Each row is a point on a landscape with many valleys, with its height.
From any point a ball rolls to the lowest of the 2 points nearest to it. It stops when none of these is lower. Distance is the straight distance between rows; heights are no part of it.
taf height 1.93: [ 91 121 164 111 163 146 190 101  97 128 127 109 100 172 125 103 154 130
 140 126 150 105 126  76 129 128  68 106 137 166  99  77  71 140 153 154
 110  49 104  84 149 182 107 109 130 103 125 116  88]
lok height 4.40: [ 94 103 160 127 126 167 165  86  81 110 112 127 100 147 114 107 158 127
 117  83 186 114 126 110 143 149 104 112 148 157 117 129  73 159 128 140
 126 110 140  78 113 155 118  98 138 107 112 133 116]
Dibug height 5.65: [127 119  98 143  85 172 101 121  62 129  66 115 174 165  79 191 140 144
 108 129 139 109 128 159 100  16 177 132 176 148 169 127 157 169 104 160
 146 107  92 109  82 157 106  99 115 161 129 161 127]
tifas height 4.16: [151 141  92 136 113 130  98 166 121 156  98 104 173 143 136 158 142 136
 145 170 107 145 110 131  95  82 163 147 127 132 142 131 195 133  97 119
 142  92  96 140 141 105 119 132 102 152 119 128 147]
Sabi height 4.65: [151 124 107 182  86 158  98 112 152 117 177 122 118 100 105 110 112 120
 103  81 174 173 125 164 139 159 186 169 146 126 145 156 130 108 112 114
 165 192 139 111  90  87 183 143 197 142 137 124 170]
Bugar height 3.56: [155 136 110 145 107 113 109 137 118 111 129 160 124 143  76 123  95 133
  97 116 138  91 148 149 131  92 160 127 133  95 162 133 130  98 142 169
 136 192 125 125  88 149 113 139 164 160 189 141 139]
Nuf height 4.06: [142 132 140 109 164 104 147 119 160 151 121 136 117 143 151  65 117 144
 153 136 110 125 113  81 142 152 123 131 117 130 109 100 133  88 144 145
 107  83 135 119 185 107 122 141 115 107 114  83 150]
dilov height 4.84: [157 130 123 178  93 167  93  91 166  94 185 139 104 106  93  98  74 103
  93  65 156 164 155 156 154 146 186 165 152 115 142 156 104  92 132 141
 155 224 150 121  88 109 204 155 211 125 164 136 152]
pizo height 5.82: [140  93 114 142 102 115 162 136 106 160 132 122 134 120 118  83 183 142
 116 120 190 139  82 137 156 173 154 118 142 125 119  87 162 117  96 133
 120  66 119  88 118  82 101 118 150 127 114  58 180]
Paku height 5.47: [158  77  99 138  52 164  86  97  81 151  86 147 153 118 107 125 157 156
  84  88 201 140 101 176 147  68 171 141 179 101 176 115 159 123  83 155
 133  95 141  77  86  89 121  96 135 165 106  95 173]
Ruliv height 2.41: [129 143 149  78 188 106 139 121 150 153  99 140 137 125 190 118 122 136
 157 170  59 114 128  78 130 120  81 128  99 129 101 132 121 120 145 122
  91  80 141 166 201 137 110 136  60 103 106 111  90]
Noke height 4.24: [169 134 123  94 162  99 125 107 143 185  86 174 135 150 131  76 126 151
 134 143 115 103 101  92 150 117 127 139 124  87 129 100 142  73 144 180
  91  79 142 121 164 123  86 132 102 121 140  79 137]
tagip height 4.29: [150 120 114 157  84 126 112 116 129 126 147 153 133 101 105 101 141 128
  87  85 191 142 127 164 147 161 160 137 145 101 159 153 111 101 107 134
 150 174 147 119  75 108 128 139 189 154 134 109 164]
suvi height 3.57: [126 134 129 140 140  87 155 171 177 125 182 113 117  91 151 103 118 131
 154 145 115 162 107 129 132 192 121 142  95 127 109 119 160 127 129  95
 136 126 114 139 163  90 140 148 138 122 112 102 152]
dapet height 3.30: [118 155 129 108 133 173 110 123 110 147  59 104 154 176 151 150 118 138
 153 144  78 154 120 100 107  58 148 139 143 173 132 136 140 140 115 120
 127  90 115 133 153 129 139 110  78 133  98 154 109]
rop height 3.93: [153 142 123 136 105 121  99 120 143 117 139 168 123 115  99 103  94 127
 101  96 145 121 144 143 145 134 154 131 133  92 156 153 110  85 138 141
 136 201 151 133  96 119 146 138 165 143 159 133 148]
vipe height 4.59: [160 102 105 154  68 147 108 107 128 157 150 148 136  86 130  81 162 133
  90  76 215 172 100 166 156 178 174 145 155 112 153 140 129 102  91 123
 150 130 152  97  85  70 132 123 191 146 111  75 187]
suti height 4.69: [ 99  95 149 156  90 179 161  86  88  92 128 117 106 138  97 112 150 125
  90  63 207 122 124 144 145 143 152 127 170 165 132 129  91 156 118 142
 145 131 136  64  88 137 136 108 175 117 119 131 142]
Sol height 4.76: [128 139 128 151 132  59 146 186 170  97 216 127 103 100  95 140 105 112
 114 140 105 105 160 170 124 154 114  97 100  83 129 110 143 118 162 124
 137 194 108 159 104 139 143 162 169 148 164 136 138]
pire height 3.95: [144 129 115 131 134 110 161 153 132 152 128 109 139 168 121 107 142 140
 134 157 126 118 108 108 109 115 151 130 131 133 125  79 164 115 125 162
 125  66  97 109 144 117 102 141 139 135 134  85 157]
zimu height 5.23: [144  94 108 159  47 198  75  80  98 125 108 134 133 120 100 122 127 142
  83  71 198 154 115 178 150  74 190 158 197 129 170 133 140 129  94 152
 153 140 146  77  73  98 150 104 160 163 118 126 177]
mip height 3.19: [ 87  94 148 116 152  71 165 143  82 120 150 108 131 105 139 124 194 113
 126 160 164 109 132 134 152 189  66  98 112 113  97 109 109 130 130 110
 110  96 123 140 101 156  89 133 108 105 128 101 121]
bofu height 4.36: [128 119 115 132 115  71 138 158 140 159 158 145 149  50 167 107 170 117
 117 136 179 170  95 156 163 233 101 125 102  97 129 144 131 108  91  77
 129 131 140 154 119  85 100 140 134 117  86  82 156]
famu height 3.00: [131 149 158  81 149 106 102  91 167 149 111 204 111  66 173  89 110 132
 111 108 118 118 150 110 175 181  83 115 107  88 125 170  73  93 147 113
  97 163 195 164 155 110 135 127  93 100 108 125 105]
rok height 4.57: [144 151  76 155 104 114 115 197 133 143 139  88 165 133 114 180 149 126
 148 183 111 155 118 148  76 108 164 154 119 130 148 122 219 166 103 119
 164 117  71 149 125 102 127 140 131 159 143 144 149]
banik height 4.89: [164 126 102 122 111  52 104 161 136 172 139 176 164  78 121 106 154 123
  95 138 173 123 111 168 144 175 130 121 113  55 167 148 127  81 117 126
 124 154 147 163  89 107  89 147 156 144 135  91 156]
Tibe height 1.25: [131 144 115 104 157 134 140 145 134 160  77  91 186 159 193 156 135 125
 168 186  65 158 108  97  83  88 127 147 112 158 111 131 165 137 106 107
 115  58 101 157 194 114 111 142  67 121  90 116 106]
vova height 6.42: [140 100  75 118 102 124  87 143  51 162  53 123 196 124 128 213 193 128
 128 161 141 120 108 167 106  85 158 128 141 108 154 169 178 155  79 120
 126 105 124 158  94 129  86 111  76 134 108 135 123]
pabu height 6.61: [130  79  89 118 108 147 136 133  45 159  62 116 184 138 120 185 208 131
 117 142 162 117  95 149 119  85 149 110 155 127 133 130 164 160  73 133
 114  53 114 118 115 121  88  96  96 119  91 111 125]
lomi height 4.01: [141 145 140 146 135 143 119 126 182  94 170 121  98 123 117 105  67 121
 139 108  96 140 147 112 134 136 154 138 127 140 116 142 127 107 148 114
 142 183 140 133 148 109 194 151 150 124 143 146 142]
Tib height 4.13: [114 117 171 117 159  96 171 117 139 110 177 130  79 141 117  66 116 130
 124 119 131  88 150  98 155 169  80 102 119 121  97  76  92  97 172 155
 112 119 134 108 142 150 124 142 152 115 157 100 130]
Pipo height 2.50: [117 160 157 135 175 115 161 173 216  85 189  97 104 124 155 161  72 117
 144 162  12 104 177 118  87  96  97 104  95 142  92 112 140 139 170 106
 128 140 123 178 187 135 179 167 123 137 142 155  98]
Vuse height 4.66: [145 125 108 134 104  48 135 175 152 163 185 153 143  56 128  95 156 120
 103 132 183 157  96 174 163 227 116 119 105  73 153 117 136  95 114 105
 132 153 125 153  87  86 101 145 176 130 126  79 165]
fatu height 5.45: [122 144 124 163  95 189  97 100 106  88 112 102 122 165  80 151  88 137
 124  99 124 141 141 138 113  49 186 150 169 167 146 139 138 140 119 143
 162 169 111 102  90 139 171 119 148 152 143 178 136]
tagov height 4.62: [102 121 140  86 170 142 128 100  86 143  75 141 140 126 182 156 167 128
 145 136 119 124 121 103 136 135  81 125  99 134 109 177  96 152 112 105
 100 111 159 145 154 145 103 110  49  95  83 146  76]
Pazo height 5.14: [133 141 147  71 165 154 107  77 116 162  68 178  97 168 122 169 131 131
 138 142 100  90 141  96 126  83  67 112 103 115 124 138  68 164 152 157
  86 115 133 128 135 218  69  80  76 101 160 170  47]
sebug height 4.37: [123 131 149 133 151 125 162 127 131 109 152 116  98 166 107  99 107 129
 127 125 113  99 146  97 121 117 122 115 129 142 120  94 111 118 157 158
 124 119 113 107 144 149 124 134 153 124 154 125 124]
Gepa height 4.67: [125 113  95 144  85 127  85 132  82 125  92 138 175  98 112 172 167 126
 101 117 177 135 125 177 114 133 165 130 134 103 165 181 145 138  77 108
 153 170 137 147  61 118 110 129 134 158 115 149 143]
tek height 4.79: [ 88 111 157  82 184 114 139 105  98 121 124 138 125 108 180 152 167 130
 139 153 114  91 140 106 132 152  42 117  93 126  94 155  75 153 140 103
  99 107 155 158 155 168  99 116  64  97 108 140  67]
negi height 5.86: [121 105 127 109 124 158 147  96  66 156  63 153 135 171 109 143 167 139
 109 117 155 102  99 122 137  81 125 117 146 126 145 122 111 159 115 165
 105  77 120  93 113 168  72  86 101 117 115 127 104]
Gib height 6.06: [ 96 131 140 116 160  93 123 165 137  96 133 105 161  88 178 203 138 113
 151 178  71 116 153 141  92 121  84 125  95 144 106 186 137 180 128  66
 126 137 122 192 156 148 121 141  65 119 100 167  82]
Vek height 2.61: [146 165 129  97 114 181  75  79 128 147  70 160  97 171 105 111  67 144
 130  89 105 145 135 119 157  65 153 143 158 141 148 116 118  97 147 176
 118 159 155 111 124 129 149  99 113 137 158 155 126]
denu height 4.33: [150 144 147 128 130 165 114  81 158 116 136 149  84 133 117  77  61 119
 123  77 119 130 154 105 161 135 152 135 143 132 127 127  99  87 159 158
 127 179 164 108 138 116 184 128 155 114 156 137 135]
pibin height 4.03: [109  97 116 136 114 103 160 153 102 146 146 112 148  62 160 119 198 119
 128 132 189 179  89 149 159 231 109 112 108 126 102 133 146 139  74  66
 124 101 133 135 122  76 102 124 122 108  86  79 153]
tuful height 6.76: [128  92 102 111 116 180 157 128  55 166  53  96 186 160 130 178 184 135
 126 149 132 136  96 124 101  46 147 114 164 161 131 110 149 166  89 137
 118  18  90 104 140 132 107  93  92 117  73 115 108]
Geru height 5.10: [160 141 114 112 117  71  73 139 143 159 115 184 165  62 146 123 128 126
 105 132 136 132 122 165 145 160 128 131 113  69 166 182 109  86 109 100
 121 183 164 182 106 103 109 138 122 142 115 123 136]
setu height 5.68: [143  95 117 121  93 161 125  96  79 158  71 146 147 154 112 118 155 153
 105 102 169 123  96 138 148  81 159 134 167 122 152 113 146 136  99 163
 117  75 131  88 113 117 106  97 106 139 109 106 144]
pog height 4.56: [149 142  81 154  94  99  98 189 130 147 146 121 160  96 116 162 154 133
 132 150 147 152  99 163 108 142 161 152 112 104 156 145 201 136  99 103
 159 142 100 148 113  85 125 133 139 160 132 126 159]
Tedat height 2.51: [136 138 129 125 121 140 101 127 128 148 100 129 154 113 166 110 127 133
 145 122 124 164 105 119 140 146 146 148 122 135 126 161 143 119 104  94
 123 127 151 135 153  84 136 128  93 131  89 117 146]
Zov height 2.58: [113 132 128 122 152 124 211 163 150 153 113  56 167 186 161 138 139 109
 151 211  90 141 118  92  54 102 120 124 123 166 105  36 131 136 135 142
 116  16  45 122 187 130  99 146 148 118 125  99 106]
muv height 5.06: [153 144  87 148  87 117  59 154 104 138 103 133 170 118  94 170 130 138
 115 143 139 125 125 173 110  79 174 146 139  97 173 159 169 119 101 130
 153 171 127 145  78 118 122 132 126 178 149 149 152]
gige height 1.89: [145 175 143  74 104 184  61  51 134 155  61 192  91 129 124 110  74 129
 128  77 120 171 150 128 177 117 125 139 143 119 149 139  90  99 139 158
 108 189 194 129 113 117 160  90 108 119 154 162 116]
Miki height 3.66: [112 103 133 110 140  88 139 132  88 134 115 136 143 104 140 134 184 121
 113 139 165 109 115 138 139 183 101 108 111 108 117 146 110 131 108 107
 114 123 142 142 109 133  93 130 108 114 108 110 124]
Kureb height 3.04: [164 162 112 129 126 112  83 145 163 140 126 143 133 123 126 113  85 142
 138 134  93 133 126 119 132 109 157 138 117 107 143 136 154  85 136 133
 128 159 135 148 144 102 148 145 123 150 145 122 150]
depuv height 4.70: [104 118 129 111 160 149 162  99  71 146  84 123 133 184 108 189 164 114
 129 163 122  77 130 110  93  69  74 105 135 145 126 105  69 179 154 165
 106  64  89 114 112 244  49  85 123 106 143 155  41]
Molo height 4.15: [122  97 104 132 111 106 130 147  71 137  96 129 165 102 124 160 194 122
 110 132 183 123 116 159 124 157 141 115 127 117 133 151 150 149  81 107
 132 122 124 141  87 121  95 122 117 130 106 117 141]
fuga height 3.58: [150 142 114 170 139 122 144 164 203  82 222 108  81 128 100 120  60 113
 143 118  82 141 145 130 114 133 159 134 108 122 113 108 158 115 152 132
 149 186 104 139 146 104 199 161 178 141 163 137 148]
vupo height 3.08: [154 153 116 129 113 155  96 111 127 127 103 151 120 168  93 117  77 146
 120 109 111 114 137 121 137  60 164 133 152 122 155 121 138  97 145 179
 130 158 133 115 116 142 131 121 137 155 173 142 137]
vurol height 2.54: [139 155 137 114 153  99 110 156 181 121 141 144 125 105 145 128  81 132
 143 148  55 119 145 120 126 122 124 127 103 114 122 147 141 108 149 108
 123 158 141 170 164 119 151 153 105 129 132 135 121]
mafu height 2.40: [113 148 152 111 150 173 138  99 105 131  80 131 116 180 127 134 120 131
 139 123 102 117 134  88 113  79 109 119 131 163 129 126  89 149 148 146
 116 104 123 106 145 171 122  97 108 108 121 154  81]
vonav height 3.63: [108  97 136 142 111 138 157 118 118 127 148 111 128  79 159  97 182 118
 119  96 194 176 104 141 158 225 119 127 128 147 102 147 115 137  88  77
 135 117 151 110 120  79 134 127 144 106  77  90 159]
Zati height 3.09: [129 131 108 131 125 110 140 164 141 147 129 109 151 106 157 120 152 137
 158 149 132 168  91 117 119 168 141 146 110 138 114 132 177 135  94  92
 133  94 116 134 162  83 121 133 107 120  93 100 151]
Suk height 5.05: [132 128 120 163 134  75 151 177 138  82 207 114 109 145  65 155  92 103
 108 139 102  77 178 162 113 112 117  92 115  93 131 100 140 124 163 161
 139 190  93 147  94 169 124 160 175 157 192 150 130]
boka height 4.32: [ 98 118 127 123 142 138 171 137  61 124  89  91 158 171 112 193 168 111
 125 167 126  85 137 120  84  77 104 106 139 165 128 113 101 182 130 140
 126  72  84 121 109 206  84 108 121 122 128 152  69]
lem height 0.91: [155 141 106 143 130 144 113 137 196 157 151 113 127 115 175  81  99 145
 181 127 109 197  79 101 131 159 168 178 116 151 111 107 184 107 120 109
 140 100 137 116 190  52 156 142 127 114 102  96 180]
panu height 3.87: [123 131 151 118 163  91 149 141 157 134 152 128 118 101 170  89 126 133
 150 138 117 133 115 102 142 181  97 130 103 130  96 121 129 110 138 105
 114 106 139 136 181 106 122 142 108 111 101  92 140]
mir height 4.92: [143 141 102 186 111 175 146 141 152  88 182  77 107 188  81 122  70 120
 134 116 111 136 138 119  98  67 194 142 156 171 135  92 158 132 132 168
 160 141  84  92 132 127 169 145 187 153 167 148 144]
vebu height 3.88: [ 85 113 178 121 149  97 153 113 125  91 182 135  80 121 114 101 133 124
 109 111 144  79 165 117 150 176  49  94 119 110 102  96  65 120 172 135
 115 140 139 124 109 170 125 141 143 119 153 131 105]
fug height 6.02: [120 115 120 100 138 146 117 100  65 145  59 153 145 157 123 178 163 133
 122 137 138  93 125 134 123  93 117 119 127 123 145 163 111 163 117 143
 114 123 133 131 103 181  74  94  88 115 124 159  86]
Biz height 5.66: [110 145 135 106 129 137  75 114 107 101  77 153 145 116 128 188 118 128
 127 135  96 118 150 148 119 108 126 132 118 119 148 192 111 145 118 104
 134 198 150 170  93 158 133 126  89 139 123 191  99]
gode height 3.02: [ 95 134 152 124 129 198 144  85  82 114  77 127 107 177 102 170 134 127
 132 103 136 116 133 105 110  67 107 112 144 174 132 128  66 189 135 149
 123 105 108  78 115 203 106  75 122 108 116 184  68]
deko height 6.21: [173 126  98 166 121 130 137 142 190 131 212 127  86 141 110  65  73 129
 143  98 138 148 110 125 139 155 189 150 130 122 126  78 155  84 151 165
 139 151 120  99 142  84 164 150 195 134 164  96 183]
Risuv height 4.63: [111 119 123 161 110  91 178 178 124 109 200  86 110 131  89 114 151 113
 127 143 163 148 120 151 135 180 134 114 124 127 123  72 162 139 135 131
 153 127  75 105  90 119 125 145 178 136 160 104 166]
busem height 3.23: [107 102 158 128 123 158 145  80 114 128 125 133 101 110 154  74 155 120
 116  73 188 148 124 114 162 207 117 130 142 149 108 146  84 126 116 109
 128 125 169  95 138  99 143 117 140  98  88 107 147]
Das height 6.44: [ 96 141 123 155 133 123 143 181 130  73 145  54 150 128 115 209 136 101
 145 174  93 143 155 138  57 104 130 133 115 167 124 157 160 199 108  80
 168 149  82 160 129 147 151 147 124 141 126 190 105]
vena height 1.96: [126 134 112 106 155 119 178 155 141 170  87  77 181 167 186 151 156 119
 158 214  78 145 113  95  65  96 126 142 117 154 110  86 158 133 118 128
 108  22  71 147 194 117  91 145 107 115 109  96 108]
mopos height 5.46: [125 152 144  99 129 145  91  97 123 114  87 178 114 132 118 148  99 128
 123 112  98 104 155 124 136 109 111 116 120 108 144 165  95 125 142 135
 124 196 152 150 108 160 132 118 108 127 147 180  96]
Maba height 3.54: [166 149  90 156 103 127  99 159 158 148 153 120 135 138 118 112 105 146
 152 138 121 154 101 128 116 108 181 156 129 117 145 106 194 105 120 142
 148 127 113 114 136  86 145 137 150 157 140 108 174]
Mezu height 2.38: [113 144 153 143 150 128 136 140 208  96 184 114 103  80 175 110  81 122
 161 122  85 174 130 110 133 170 120 158 109 159  89 158 143 139 140  65
 135 153 149 144 189  86 185 151 119 107  96 133 132]
rut height 5.88: [111 133 125 115 148 100  94 150 118 106 109 127 158  99 143 196 132 116
 134 162  86 109 150 146 102 122 110 126 104 121 127 194 127 160 121  88
 126 175 136 187 119 154 121 142  80 127 114 172  98]
segam height 4.94: [132  95 128 156  76 182 135  86 100 106 117 132 113 151  85 104 123 142
  91  67 186 126 116 150 148  94 174 139 185 156 150 115 117 141 122 164
 143 127 124  56  97 120 135 103 168 136 132 122 160]
Zev height 5.51: [137 140 116 136 142  88 134 174 133 120 142 114 140 155 105 149 115 120
 127 165  87  96 150 127  96 105 129 121 113 114 134 121 151 131 142 144
 131 141 102 154 125 152 114 151 138 148 163 133 125]
Biret height 6.22: [132 130  97 109 124 142  84 134  67 149  51 123 181 156 125 200 153 128
 136 161 103 112 122 150  97  63 146 136 137 126 154 173 152 157 109 130
 127 129 121 159  94 162  97 110  73 139 124 167  98]
Naki height 5.36: [149 136  87 153  73 151  59 136  89 140  91 126 158 153  89 171 113 151
 110 139 138 122 126 170 113  15 190 147 176 118 181 122 185 122 109 164
 150 137 111 115  81 132 124 116 127 188 154 149 158]
Zezo height 2.82: [139 126 143 129 118 141 111  90 156 138 136 155 125  84 160  64 125 120
 105  77 165 168 131 126 165 207 130 140 135 121 129 169  83  93 121 102
 129 160 180 128 129  83 159 132 153 107  96 103 152]
Zufom height 4.14: [141 129  97 160  95 105 137 176 137 127 175 112 127 101 108 128 150 129
 128 131 163 156 103 157 123 171 158 141 120 122 136 122 178 141 112 109
 156 144  98 119 104  87 135 138 170 142 136 114 166]
bago height 1.72: [181 150 104 138 114 129  72 130 191 171 142 144 133  90 164  78  93 146
 160 116 125 186  87 126 150 156 171 164 126 114 139 125 163  68 124 111
 134 137 157 127 161  53 158 136 129 130 111  92 174]
lof height 3.73: [ 71 107 140 125 134 170 157 113  54 100  84 102 138 156 115 199 176 120
 136 123 159 101 137 129  96  99 109 102 134 169 123 150  81 196 112 118
 135 107 108 106  93 199 108  96 118 110 101 187  74]
Butav height 4.99: [ 86 108 157  96 172  82 129 132 119  98 152 135 124 104 152 178 150 122
 132 163 101  63 164 137 116 143  41 105  99 117  97 146  84 159 162 102
 110 128 147 178 127 190 101 134  82 117 135 158  71]
nedod height 5.32: [131 125 133  92 146  64 100 132 125 134 117 182 147  76 148 141 141 119
 106 150 123  89 136 154 138 165  94 111  97  73 135 180  96 114 135 107
 109 173 165 187 104 143  97 141 100 120 123 138 101]
lazov height 1.71: [135 135 138 137 140 145 118 118 189 133 147 117 124  90 182  81  95 127
 167 112 117 192 105  98 154 188 144 167 122 159 101 146 146 112 126  80
 127 132 160 124 191  65 169 138 113  98  79 105 158]
por height 4.39: [173 134 128  90 135 139  98  73 127 191  49 195 121 152 132  67 123 156
 126 102 135 130 103 104 171 100 133 142 144  90 149 108 129  79 135 186
  90  96 164 107 147 108 102 101  93 129 127  94 137]
puv height 5.31: [133 139 133 130 151 103 140 149 130  95 153 126 113 156  90 157  89 118
 117 144  78  65 172 129 102  89 114 102 120 116 134 116 121 129 163 155
 130 168 112 149 118 190 123 143 144 147 184 159 105]
luba height 4.64: [141 144 126 156 137 161 163 121 148 101 153 112  95 199  87 103  62 125
 126 112  95 109 148  93 113  69 157 118 151 164 131  78 121 109 160 192
 134 127 100  92 147 153 149 136 176 137 168 142 123]
gebi height 3.55: [110 131 173 109 145 127 130  96 156  92 158 162  72 107 123 102  97 126
 108  95 116  86 172 110 148 161  79 108 115 112 107 130  68 111 167 129
 116 176 166 133 138 150 158 134 143 114 147 150 107]
Miz height 5.22: [105 112 147  94 152  76 106 125 122 104 138 174 120  86 136 172 138 122
 100 148 114  55 165 161 121 154  63 104  99  79 122 164  79 142 157 116
 116 179 159 184  94 188 106 138 111 125 139 163  81]
Fof height 3.16: [153 122  98 143  84 136  85 139 110 165 102 132 162  93 147 128 167 140
 122 115 168 172  88 150 141 147 162 143 134 112 146 156 164 116  74  95
 140 120 146 127 118  67 127 118 118 149  94 106 167]
pek height 5.95: [151  99 115 149 107 136 152 123 148 155 153 122 109 127 126  54 145 141
 130  98 187 154  79 131 152 178 167 141 150 141 117  84 159 105 119 141
 129  75 131  72 144  69 128 128 170 119 117  56 196]
vusil height 3.77: [ 85 130 186 137 172 128 167 128 160  55 202 104  75 137 120 150  95 114
 131 119  79  78 190 108 107 119  55  91 120 155  88  96  74 146 183 118
 130 135 130 140 149 181 179 142 141 127 155 174  79]
kuza height 6.08: [174 116  92 163  98 135 125 142 170 161 188 126 105 124 121  57 117 145
 133 100 178 161  78 141 146 168 190 158 138 116 136  80 173  90 133 149
 146 113 122  86 128  64 146 138 192 139 138  72 204]
lut height 1.98: [130 138 131  86 179  97 133 146 132 152  90 108 172 137 192 164 132 120
 157 195  48 118 129 100  98 102  94 139 102 138 110 151 143 137 135 108
  99  83 120 181 188 142  97 140  55 111 105 123  87]
Koper height 5.70: [113 120 110 161  73 191  97 109  77  95  90 105 148 151  79 179 128 143
 112  99 157 137 128 161 111  46 184 140 181 167 159 149 144 165 100 141
 160 144 108  92  75 139 148 103 137 159 122 176 140]
Rurem height 3.83: [104 158 135 107 156 164 115 133 117 114  81  90 157 158 157 188 105 122
 160 155  51 147 145 109  83  68 120 131 125 176 129 170 123 162 121  92
 132 130 118 161 153 155 152 122  69 130 104 184  79]
koli height 6.24: [100 146 145 130 158 125 141 169 146  85 140  79 143 127 151 184 112 113
 151 171  61 125 159 118  75  98 106 130 111 167 113 160 136 176 130  79
 139 135 106 165 157 146 152 147 102 133 118 173  93]
Tana height 2.34: [165 145 118 125 110 118  76 117 174 157 128 168 132  78 151  78  98 133
 129  98 136 168 113 132 159 168 148 147 129 100 146 160 113  67 119 107
 130 168 174 147 136  74 155 139 137 129 110 105 158]
nito height 3.59: [137 131 103 138 129 117 169 166 158 150 154  97 131 145 144 100 143 140
 159 161 129 165  82 116 111 155 155 147 114 147 112  73 198 127 113 132
 142  60  88 110 167  83 119 139 147 127 121  83 171]
Pudut height 2.90: [ 90 130 172 145 161 112 169 151 196  75 214  98  88  81 158 114 106 116
 152 131  98 140 147 120 128 180  87 134 107 151  78 123 125 148 160  70
 134 141 139 143 172 108 177 156 133 110 111 129 123]
fad height 4.38: [101 130 157 104 141 162 118  85 116 120  89 143 124 107 176 122 139 129
 142 103 133 146 132 104 154 162  99 132 115 142 115 180  88 138 117  92
 116 149 174 133 152 117 142 109  81 101  78 151 103]
Bigo height 4.28: [135 117 122 141 134  98 185 138 120 145 152 123 115 171  90  70 137 140
 117 139 160 108 110 119 142 130 142 111 145 119 126  47 147 100 147 191
 118  77  96  82 125 130  85 135 166 128 162  73 166]
Keseb height 5.33: [ 89 100 139 148 118 148 192 140  77 100 136  79 127 148 101 130 175 120
 120 115 184 127 118 127 119 134 135 105 155 183 111  97 122 168 108 118
 143  78  91  82 104 141 124 111 151 119 113 118 139]
rigaz height 4.61: [113 107 135 155 131  81 190 159 130 123 205  90  96 156  95  69 136 122
 134 146 158 130 127 126 152 177 122  94 130 117 111  32 149 108 155 165
 126  94  83  88 100 135 103 149 177 120 169  75 166]
kogoz height 2.55: [ 82  99 166 110 170 100 179 121  87 120 147 104 111 144 138 106 175 128
 133 149 150  92 136  99 148 163  47  99 122 130  91  76  77 130 152 132
 103  62 116 113 125 179  96 122 110 104 138 112 100]
meno height 3.11: [138 152 130 157 154 129 161 166 208  78 205  96  90 149 117 145  50 107
 146 141  43 129 171 120  91 102 145 118 109 138 110 103 150 125 157 132
 147 161 101 156 167 125 196 163 158 147 158 151 119]
zabos height 5.30: [116 137 156  87 145 151 108  79 119 119  92 186  88 141 118 147 122 130
 125 114 121  87 156 112 140 121  76 108 107 111 134 150  68 147 149 147
 104 162 152 129 116 189 100  98 109 111 157 175  77]
kun height 2.70: [132 140 151  80 170 102 113 102 148 156  91 175 124  98 180 100 117 138
 143 135  90 118 125  90 162 152  82 127  97 110 111 154 104 107 141 116
  91 121 171 156 186 118 124 127  57 102 104 116  99]
marut height 2.86: [131 148 143 105 151 153 120 106 131 145  83 133 127 167 140 110 102 143
 147 127  89 131 124  85 127  94 133 136 130 147 130 127 124 120 136 145
 118 112 134 127 162 132 135 119  96 123 123 133 117]
bot height 3.49: [169 150 105 138 107 153  81 120 138 155 108 136 137 170 113 102  84 158
 139 124 115 134 117 116 129  53 184 148 160 124 154  95 170  86 131 178
 132 117 128 111 132 103 141 125 132 163 151 113 165]
bafaz height 1.91: [110 160 153 127 165  83 144 179 216 104 179 126 118  83 175 152  89 128
 147 169  38 118 157 135 107 124  92 122  90 124  92 140 154 141 159  82
 122 142 136 184 187 118 153 163 101 130 120 138 110]
nen height 2.59: [151 147 138 105  94 159  78  67 136 132  89 196 116 113 120  92  93 128
  95  67 156 155 152 145 166 130 141 138 147  95 166 161  81  87 133 152
 127 201 189 128  87 118 144 114 154 131 145 137 130]
zolo height 5.60: [ 98  92 137 137 115 112 194 144  87 128 150  89 122 136 114  94 194 123
 126 134 191 142 106 129 149 183 118  96 137 147 100  72 137 142 108 124
 119  63 104  88 103 122 105 122 150 111 124  79 160]
mok height 3.98: [128 126 124 128 140  52 157 184 146 134 181 115 126 110 127 115 143 123
 139 176 126 125 115 141 131 181 104 116 100 103 113  96 162 125 140 122
 124 114 100 145 129 122 103 153 136 129 143  92 148]
bulev height 3.39: [ 81 124 184 144 158 114 167 132 174  54 228 103  70 105 127 127 100 111
 130 112  99 102 177 126 131 160  62 107 115 139  76 107  88 135 173  96
 134 154 143 140 144 147 188 153 150 120 141 149 105]
zukub height 5.19: [139 140 108 177  98 156 117 128 138  93 162  95 116 150  82 132  91 127
 127 105 130 147 134 137 116  91 186 151 150 151 139 129 154 124 126 140
 159 173 112 104 109 116 175 139 169 154 154 152 152]
zuri height 5.00: [101 110 138 164 104 141 162 124  99  81 153  92 116 145  82 131 142 118
 110  98 177 120 133 140 122 137 153 122 155 163 130 125 122 157 117 132
 154 139 103  93  84 140 142 127 178 134 136 142 146]
Dad height 4.41: [118 127 114 142 134  40 141 206 151 117 195 111 132 100 109 166 139 108
 129 180 102 110 143 176 118 161  96 109  97  88 128 112 167 151 153 115
 136 157  91 172 105 141 113 159 143 134 158 129 134]
gudu height 2.49: [ 99 144 170 109 170 173 163  90 118 122 112 123  93 175 130 129 122 125
 145 117 111 109 145  60 110 100  64 110 123 171 110  97  52 153 164 147
 114  71 113  91 165 197 117  95 122 104 129 156  60]
Vovo height 4.58: [157 133 140 138 108 171  97  70 171 114 153 160  85 107 118  73  59 102
  93  49 142 158 164 132 172 162 164 146 156 116 135 153  82  78 150 151
 137 211 178 117 111 109 206 139 190 104 160 136 138]
Kazaf height 3.26: [120 141 173  82 143 138 108  70 165 126 120 189  76  90 153  93  97 129
 115  90 118 110 170  91 168 173  71 113 112 107 114 149  62 112 162 126
 105 172 189 138 157 134 163 116 111  97 137 146  90]
Lek height 3.72: [163 127  82 130  90 128  63 145  96 184  74 127 178 122 145 156 161 150
 133 149 138 152  89 153 127  81 168 151 141 103 152 132 196 112  79 124
 127  93 131 128 124  80 117 117  84 164 105 104 164]
dava height 4.12: [ 89 115 161 107 137 151 138  90  97 108 107 140 112 124 140 127 161 127
 123 100 161 112 139 108 137 165  85 116 112 139 117 158  72 150 120 110
 121 141 152 118 118 150 122 111 111 106 102 151  99]
nepir height 4.95: [122 121 126  82 169 146 130  93  94 153  73 135 137 179 128 196 149 116
 141 177  88  78 138 108  96  69  76 113 114 133 130 141  82 178 153 147
  98  94 109 145 127 231  67  89  85 107 145 164  39]

Where does a ball stop that starts at each point below?
Das -> mafu
dilov -> bafaz
pabu -> suti
zukub -> Tibe
nedod -> lem
koli -> mafu
tuful -> suti
Naki -> taf
kuza -> suti
